Points on a hilly landscape, in no order, each with its height.
From any point a ball rolls to the lowest of the 2 points nearest to it. It stops when none of these is lower. Distance is the straight distance between rows; heights are no part of it.
q_872 h=160: [ -1  23  -1  17  24   5 -24 -20 -29 -17 -15 -11  -7  21  -4   6  12 -14
  -4  19  15  24  38]
q_82 h=542: [ 35 -46   4  13 -14 -20  -7  12   9  12   3   5 -43  27 -19  51  27  57
  47 -12  26 -23   7]
q_985 h=339: [ -3 -38  14  28  15 -20   7 -13 -20  -5   6   9  19 -28  -4  51  48 -35
 -29   6  45 -24  39]
q_768 h=199: [  7  -4  42 -46 -49 -35 -20  -3  36  49  36 -56 -47  16  59  -1  21  82
  19  -7  48 -47 -18]
q_232 h=427: [ -4  -5  -5 -29 -60 -23  14 -19  20  22  18  -1  11  -5  32 -31  14   3
  19   2  19 -20  17]
q_644 h=328: [-29  36 -29 -10  13  29  14 -11  28 -58 -10 -21  -7  20  16 -18 -43 -17
 -21   6  -5   2 -17]
q_449 h=673: [-29  54  -6   7 -62 -13 -11  32  38  20   5 -10   6 -20 -18 -36 -32  22
  -9 -22 -17  17 -41]
q_626 h=424: [  9 -11  -2 -31 -23 -11 -17 -17 -16  -1   5 -18  -3  39   3 -21 -19   3
 -21  -5 -19   6  12]
q_925 h=478: [ 11 -36 -22   9  41  24  41 -20  -3 -35 -10 -10 -23  14  -8  16  21  -8
   8 -35  50 -31 -20]
q_642 h=347: [ 49  -9   8 -28 -49   6  12 -14  -2  46 -19 -12 -41   8  31  -8  56  47
  22  -5  13 -23  37]
q_759 h=340: [  6  26  -5 -22   2  10   7 -10  14 -77  36   3  27 -14  14 -10 -13 -55
  -5  20 -13  -2 -16]
q_8 h=452: [ 10  38  -9  17 -22   9   6  13 -35   2   8  -8  -6 -25 -31 -22 -17  31
  -8 -19  -2   1 -14]
q_190 h=299: [  7 -11  14  33   3 -19   9  -1 -18  -6 -13  37   7 -34  -1  36  24 -14
 -41   8   5   6  45]
q_285 h=350: [-13   7 -24  34  20  16  22   5 -25 -43  12   1  -7 -40 -27  11 -25 -10
  -1 -21  22   2 -34]
q_894 h=429: [ 14  25  -3  -2  28 -24  11  -9 -15 -26  11 -10 -11 -13 -12  -1 -36 -12
 -27 -12 -31  29  28]
q_71 h=530: [ 11  44   9 -34  13  21 -45  -6  36 -23   9  19  27  11  30 -38 -11 -19
 -29  44 -19 -17 -15]
q_975 h=279: [  6 -23  32  46  -4  17  19  37 -32  21 -52  36  13 -28 -35  59  35  -8
 -10 -12 -23  26  28]
q_750 h=517: [  8 -33   6 -56 -22  20 -49  -5   9  62  19 -21  20  35  23 -21   4  -8
  19  42 -39 -23  24]
q_325 h=405: [-16 -62 -12 -28  36  14 -22 -40   3 -13 -28   3 -16  23  18  14   0 -42
 -25  41   8  -6  46]
q_322 h=412: [  6  -2  15   5 -45  -2   5  22 -27  30  16  -3  -9 -13  -6 -17  15  26
  14   5 -12   4 -15]
q_861 h=501: [ 24 -12   3  12  13 -17  33  27 -31   6 -17  20  10 -61 -18  -7 -21 -17
  -5 -33 -14  33  15]
q_683 h=262: [-21  11 -16  15   1 -18  15  -5  30 -26   9  -2 -20   5   3 -36 -49   1
 -22   1 -18  19 -24]
q_529 h=401: [  9  32 -20 -34  17  17  48 -21  16 -46  54   3  14  -1   3   0   0 -44
  25  -1   6  -7 -37]
q_812 h=450: [ -1 -20  26   3 -29  14 -33   3 -16  -6  -8   5   3  -5  10 -21   8   0
  11  29  -1  13  -6]
q_474 h=463: [ -9 -15  -9 -13 -63 -37  25   4  13  36  13  12  14  -8   1 -25 -14  25
  22 -47 -15 -11  16]
q_725 h=495: [-11  25   3 -26  26  10 -34 -29  28   4  38 -14   3  32  38 -42  -4 -34
  -5  52   1 -24  13]
q_458 h=414: [ 14   8  38 -15 -13  -8   3  30  -6  41 -15  10  15  -1  30 -17   6   0
  18  12 -53  37   5]
q_923 h=461: [-10 -12   1 -39 -22  -6 -11 -25  20   8  45 -15   3  15  28 -31  14 -13
  -1  37  13 -15   3]
q_360 h=256: [-16  21  -5  36  33  -5 -15  21  -1  -9 -22  51  30 -20 -34  35  -5 -11
 -22 -32   3   1   9]
q_964 h=633: [-19   9   1  -4  71  38 -37  -8 -33 -66 -25  23  34  11  17  22   9 -47
 -23  19   0  -7  -7]
q_762 h=441: [ -2 -23 -15  31  33 -18  34  10  -6   2 -10  10 -10 -14 -34  57  18   0
  29 -56  48 -17 -29]
q_510 h=465: [ 20   4  22  19  14 -17  19  23 -35  20 -25  20   1 -27  19  -9 -13  11
 -17  -7 -47  58   3]
q_482 h=335: [ -2  20 -20  25   2 -32  13   4   5  -6  28  30  28 -45 -10   9 -18  -3
  -6   0  -2 -16  17]
q_367 h=488: [ 17   1 -19  42  -1  13  20  36 -60  15  -1  -5   7 -53 -57   2 -10  31
 -13 -45  -3  17 -12]
q_630 h=489: [  9 -20 -15 -62 -10  29 -57 -27  12  47 -31 -36  15  30 -11 -19  -5 -17
  14  48 -10 -26  32]
q_970 h=561: [ 16 -18  -4  31 -25 -22  19  12   9  25  11  21 -40  -6 -20  28  -2  51
  53 -31  18  -2 -18]
q_539 h=361: [ -7 -17 -18  48  -9 -11  15  27  -1  12 -20  16  10 -36 -65  46 -17   6
  21 -41  12  22   5]
q_857 h=225: [-20  15  27 -33 -46 -12  -4   5  -2  77  -5 -26   0  23  47 -32  40  48
  12   5   4 -20 -13]
q_23 h=644: [-45  59  20 -30 -38 -24 -30  33  38  22  23 -13  22 -14  20 -19 -23   9
 -10  -1 -34  17 -34]
q_279 h=474: [-32 -24 -15 -55  17  26 -17 -24  31  -9  -6 -32  -8  42  43 -33 -41 -42
   2  35 -23  -6  17]
q_674 h=524: [ 37 -61  10  -2  14  -5  -7 -11   5  -3  16   9 -30  17   4  39  54  26
  29  14  48 -28  10]
q_463 h=570: [-43  39 -11 -28  -5   2 -16 -20  -1 -50  -4  32  15  -2  -9  21 -49  -6
   2 -11 -19   4 -12]
q_253 h=533: [ -1  -1   0  12 -12  -5   8  43  -7   9 -27  12   6 -45 -38   5 -48  13
  -3 -33 -46  40 -18]
q_202 h=662: [-30  -8  10  -1  31  39  -8 -10 -48 -42 -28  19  39  -6 -13  41  30 -37
 -17   6  16 -14 -22]
q_543 h=481: [ 19 -36  16  26 -13   1 -14   6  13 -12  -8  21  -2  13 -10  10  34  -5
  -7  41  19  21  18]
q_34 h=616: [-17  33   5  -6 -31 -18  -7   5  37  47  25 -30  16  34   9 -38  13  33
  21  -9  11 -25 -56]
q_893 h=274: [ -6   8  -6   4  18 -11  -1  11  13 -43  35  31  41 -31   4  13 -29 -35
  -2   0 -19  12  -2]
q_919 h=519: [ 21  -4  -9  70 -18  12  29  45 -40  53   1  -4 -12 -47 -61  20 -22  39
  36 -27 -26  16 -11]
q_910 h=541: [  0   1  21   8  31   0  -6  -2 -24   4   2  29  32  13  45 -23  -1 -21
 -14  43  -4   3  14]
q_353 h=212: [-16 -14  10  66 -12  10  18  33 -51   6 -46  30  24 -60 -22  44  12   9
 -56 -12 -15   3  12]
q_36 h=270: [ 16 -31 -10  56  -6  -4  30  27 -47  40 -25  39   7 -34 -13  29  -2  30
 -29 -26 -22  -3  10]
q_588 h=546: [ 14   0 -34  38 -32   4  31  32   5  68  -1   0  -8 -75 -65  16 -42  56
  24 -24 -14   3  -2]
q_489 h=470: [ 18  -6  -8  14  18 -33  36  -8 -32   8   4   4 -42   0 -12  10  -1  19
  -7  -7 -15  27  25]
q_608 h=505: [ 27 -41   2  12 -15  18 -13  -4  -4  22 -17   5 -21  17  10  10  34  21
  12  34  36 -23  34]
q_138 h=440: [ -5  28 -35  23  -6   1  32 -21  15 -38  31 -31 -40   6   1 -34  -7  19
  33  -1  26  11 -31]
q_162 h=259: [ 19   7  12 -14 -33 -29 -14  -8   5  43  22 -23 -40  27  38 -17  20  82
  17 -12  31 -27   9]
q_890 h=475: [ -9 -30 -18  31  58  18  58   0   6 -27   2 -24 -28  -6 -20  46   7 -15
  33 -60  61  -9 -41]
q_97 h=459: [ 22 -10   2 -54   2  36 -32 -31 -24   9  -2 -38  -2  46  -7  -9   7 -15
 -10  25  -8 -15  23]
q_937 h=574: [  5   2  13  35  12 -30   6  23 -13  14  39  37   9  12  26 -19   3   5
  -5  14  -9  19   0]
q_22 h=386: [ 12  12 -20  -2 -20 -18  18   4  -3   8  20  16   9 -19  14  -5  28 -16
   5   3  20 -10  20]
q_900 h=562: [  9   8  21 -14  29  23 -49   7  12 -50 -20  25  33   0  12 -22 -21 -30
 -25   7 -12   8 -20]
q_79 h=382: [ -3  14  30 -35 -18   0 -46  -2  -6  -5 -16 -11  30  11  17 -37 -38  -4
 -38  -1 -25  18   7]
q_479 h=398: [-15  -3 -25  26 -11  18  36  -9  11 -69  27 -26 -28  -6 -24   6 -15 -15
  10 -15  32  -8 -23]
q_189 h=675: [-21  38   0 -42   5   4  23 -18  23   2  43 -33   8  40  22 -45  -8 -12
  34   8  -1 -26 -34]
q_591 h=384: [ 27 -18  22 -42 -40   7 -16 -15   1  39 -14 -15 -23  17  16 -31  26  16
   4  26  -7  -2  48]
q_27 h=646: [ -2  35   5 -45  -6 -11   2 -13  45  49  55 -47  -6  55  17 -41   3  10
  18 -12  19 -47 -19]
q_196 h=503: [  2  -3 -24   1  13 -18  40 -27  -5  -4  23  -2 -24  42 -18   6 -24  34
   0 -17   0  -2  -3]
q_265 h=359: [ 22  -1  31   5 -41  -9  19  45  -7  67  -5  20  -4   0  21   3  28  40
  39 -24 -48  33   0]
q_749 h=507: [ 12 -24  17  18  40   7 -27   1  -9 -12  15  19  10   6  -1  -2  28 -38
   2  51  20  -2   7]
q_408 h=586: [-20   5  13   6   3  -3 -16  -1  35  30  26 -10  11  59  17 -43   2  12
   7   9  -2   2 -33]
q_73 h=165: [-10  44  -2   2  38 -10 -19 -10  -6 -30 -17  25  43   0  -3  29   0 -28
 -11  -7  -9 -10  30]
q_497 h=302: [ 16  -8  40 -13 -53  -6  13  28  15  82 -12   5  -7  20  38 -20  37  51
  31   8 -33 -14  13]
q_494 h=580: [ 20 -21 -35  -4 -22 -20  23  13  29  -3  18   1 -66 -26 -34  21  -8  53
  25 -30  13   4 -46]
q_331 h=375: [ 10 -57  -4  -9  27   4 -11 -39 -11  -7 -14 -14   4   1   3  50  36 -50
 -38  38  34 -14  42]
q_20 h=554: [-14  -4   8 -22  18  10 -47   5  31  15 -13 -22   8  45   9 -30  -3 -15
  16  24 -14  18  -9]
q_182 h=131: [-16  -6  18 -62 -33 -27 -20  -9  53  71  15 -43 -31  29  56 -20  37  47
  12   7  22 -36 -23]
q_294 h=322: [-13  15  17  25 -21 -20 -11  23  10   3  -3  10  19  -3   8 -46 -39  10
 -35  -4 -28  20  -4]
q_174 h=406: [ -7 -18   1  19  21   8  18  -5 -13  -4 -29   4   4   4 -64  44   4 -18
  24 -32  18  14 -26]
q_676 h=30: [ 18  25   3 -14  59  19 -41 -19 -16  -9 -33   3  33  -1   1  17  28 -41
 -11  24  -4   4  40]
q_920 h=291: [-11  10  14  37  21  11   1  12 -60 -41  -9   9   2 -40 -27  20  -6 -13
 -41  -5   1  32 -14]
q_995 h=317: [  0 -13 -23  74  13   5   7  23  15   3 -21  34  11 -29 -52  21 -13  20
 -29 -29  18  15 -11]
q_60 h=514: [-18 -17  -5 -33  34  15 -23 -20  27 -32  -1 -24  22  45  -3   1 -31 -33
  11  31 -20   5   8]
q_574 h=229: [ -3  -4  19  70  31  -2   4  27 -34 -11 -47  14   3 -61 -17  14   7 -13
 -37 -18   0  34  11]
q_908 h=595: [-17  30  18 -31  51  45 -57  -5  11 -76 -38   2  35  -5  36  -9 -17 -43
  -7  26  -2 -15 -20]
q_37 h=341: [ -2   0   9  10  38  -7  13 -14 -28 -38 -15  20  -5 -26   4  53  21 -41
 -69  -6  -5   3  24]
q_343 h=383: [ 11  36 -10  -2  49 -16   9 -28   1 -71  -1  11 -15 -19  -3  26  -5 -42
 -46   0 -15  16  13]
q_778 h=536: [  3   0 -16 -23  20  -9  16 -21  25  -4  17 -34 -28  61  11 -22  -5  16
   7  -8  17 -25  17]
q_472 h=442: [-17 -20 -19   4  17  38  37 -21   0 -72  12 -18  -6  32   7  11   8 -38
  -1   6  46 -19 -19]
q_505 h=306: [ 33   6 -15 -15 -29 -20  15  -8  -3  20 -10 -20 -64   1   6 -12  32  68
  21 -23  32 -24  -2]
q_763 h=608: [-47  64   5  -7 -27 -19 -45   2   2 -28  12  -2  21 -10  -1  -4 -44   6
   6  11 -36  19 -24]
q_499 h=499: [-14  -4 -17 -15 -23 -15  18   9  14   6 -13   3  12 -16 -25  -7 -27 -10
  14 -46 -17  11 -12]
q_490 h=385: [-21  42 -25  -2   1  35  25 -36  17 -54  20 -34 -29  27  32 -39  -9 -20
  11  20   5  -7 -31]
q_680 h=330: [ 32 -39  13  30 -27  -2  33  17  -6  26 -39  18  -1 -19 -15  36  47 -10
  24 -24  -4  24  28]
q_374 h=534: [-23  18 -22 -18 -24   3 -19  -6  14 -12  -8  18  24  27 -28   3 -10  -5
  13  -6 -11  16 -14]
q_741 h=439: [  3 -37 -25 -42  47  45 -35 -28  25  -5 -16 -29  -9  17  29 -21 -16 -51
  -6  64  -9 -16  31]

For each start below, name the point where the ball stops.
q_964 => q_893
q_925 => q_353
q_27 => q_190
q_750 => q_182
q_861 => q_182
q_890 => q_676
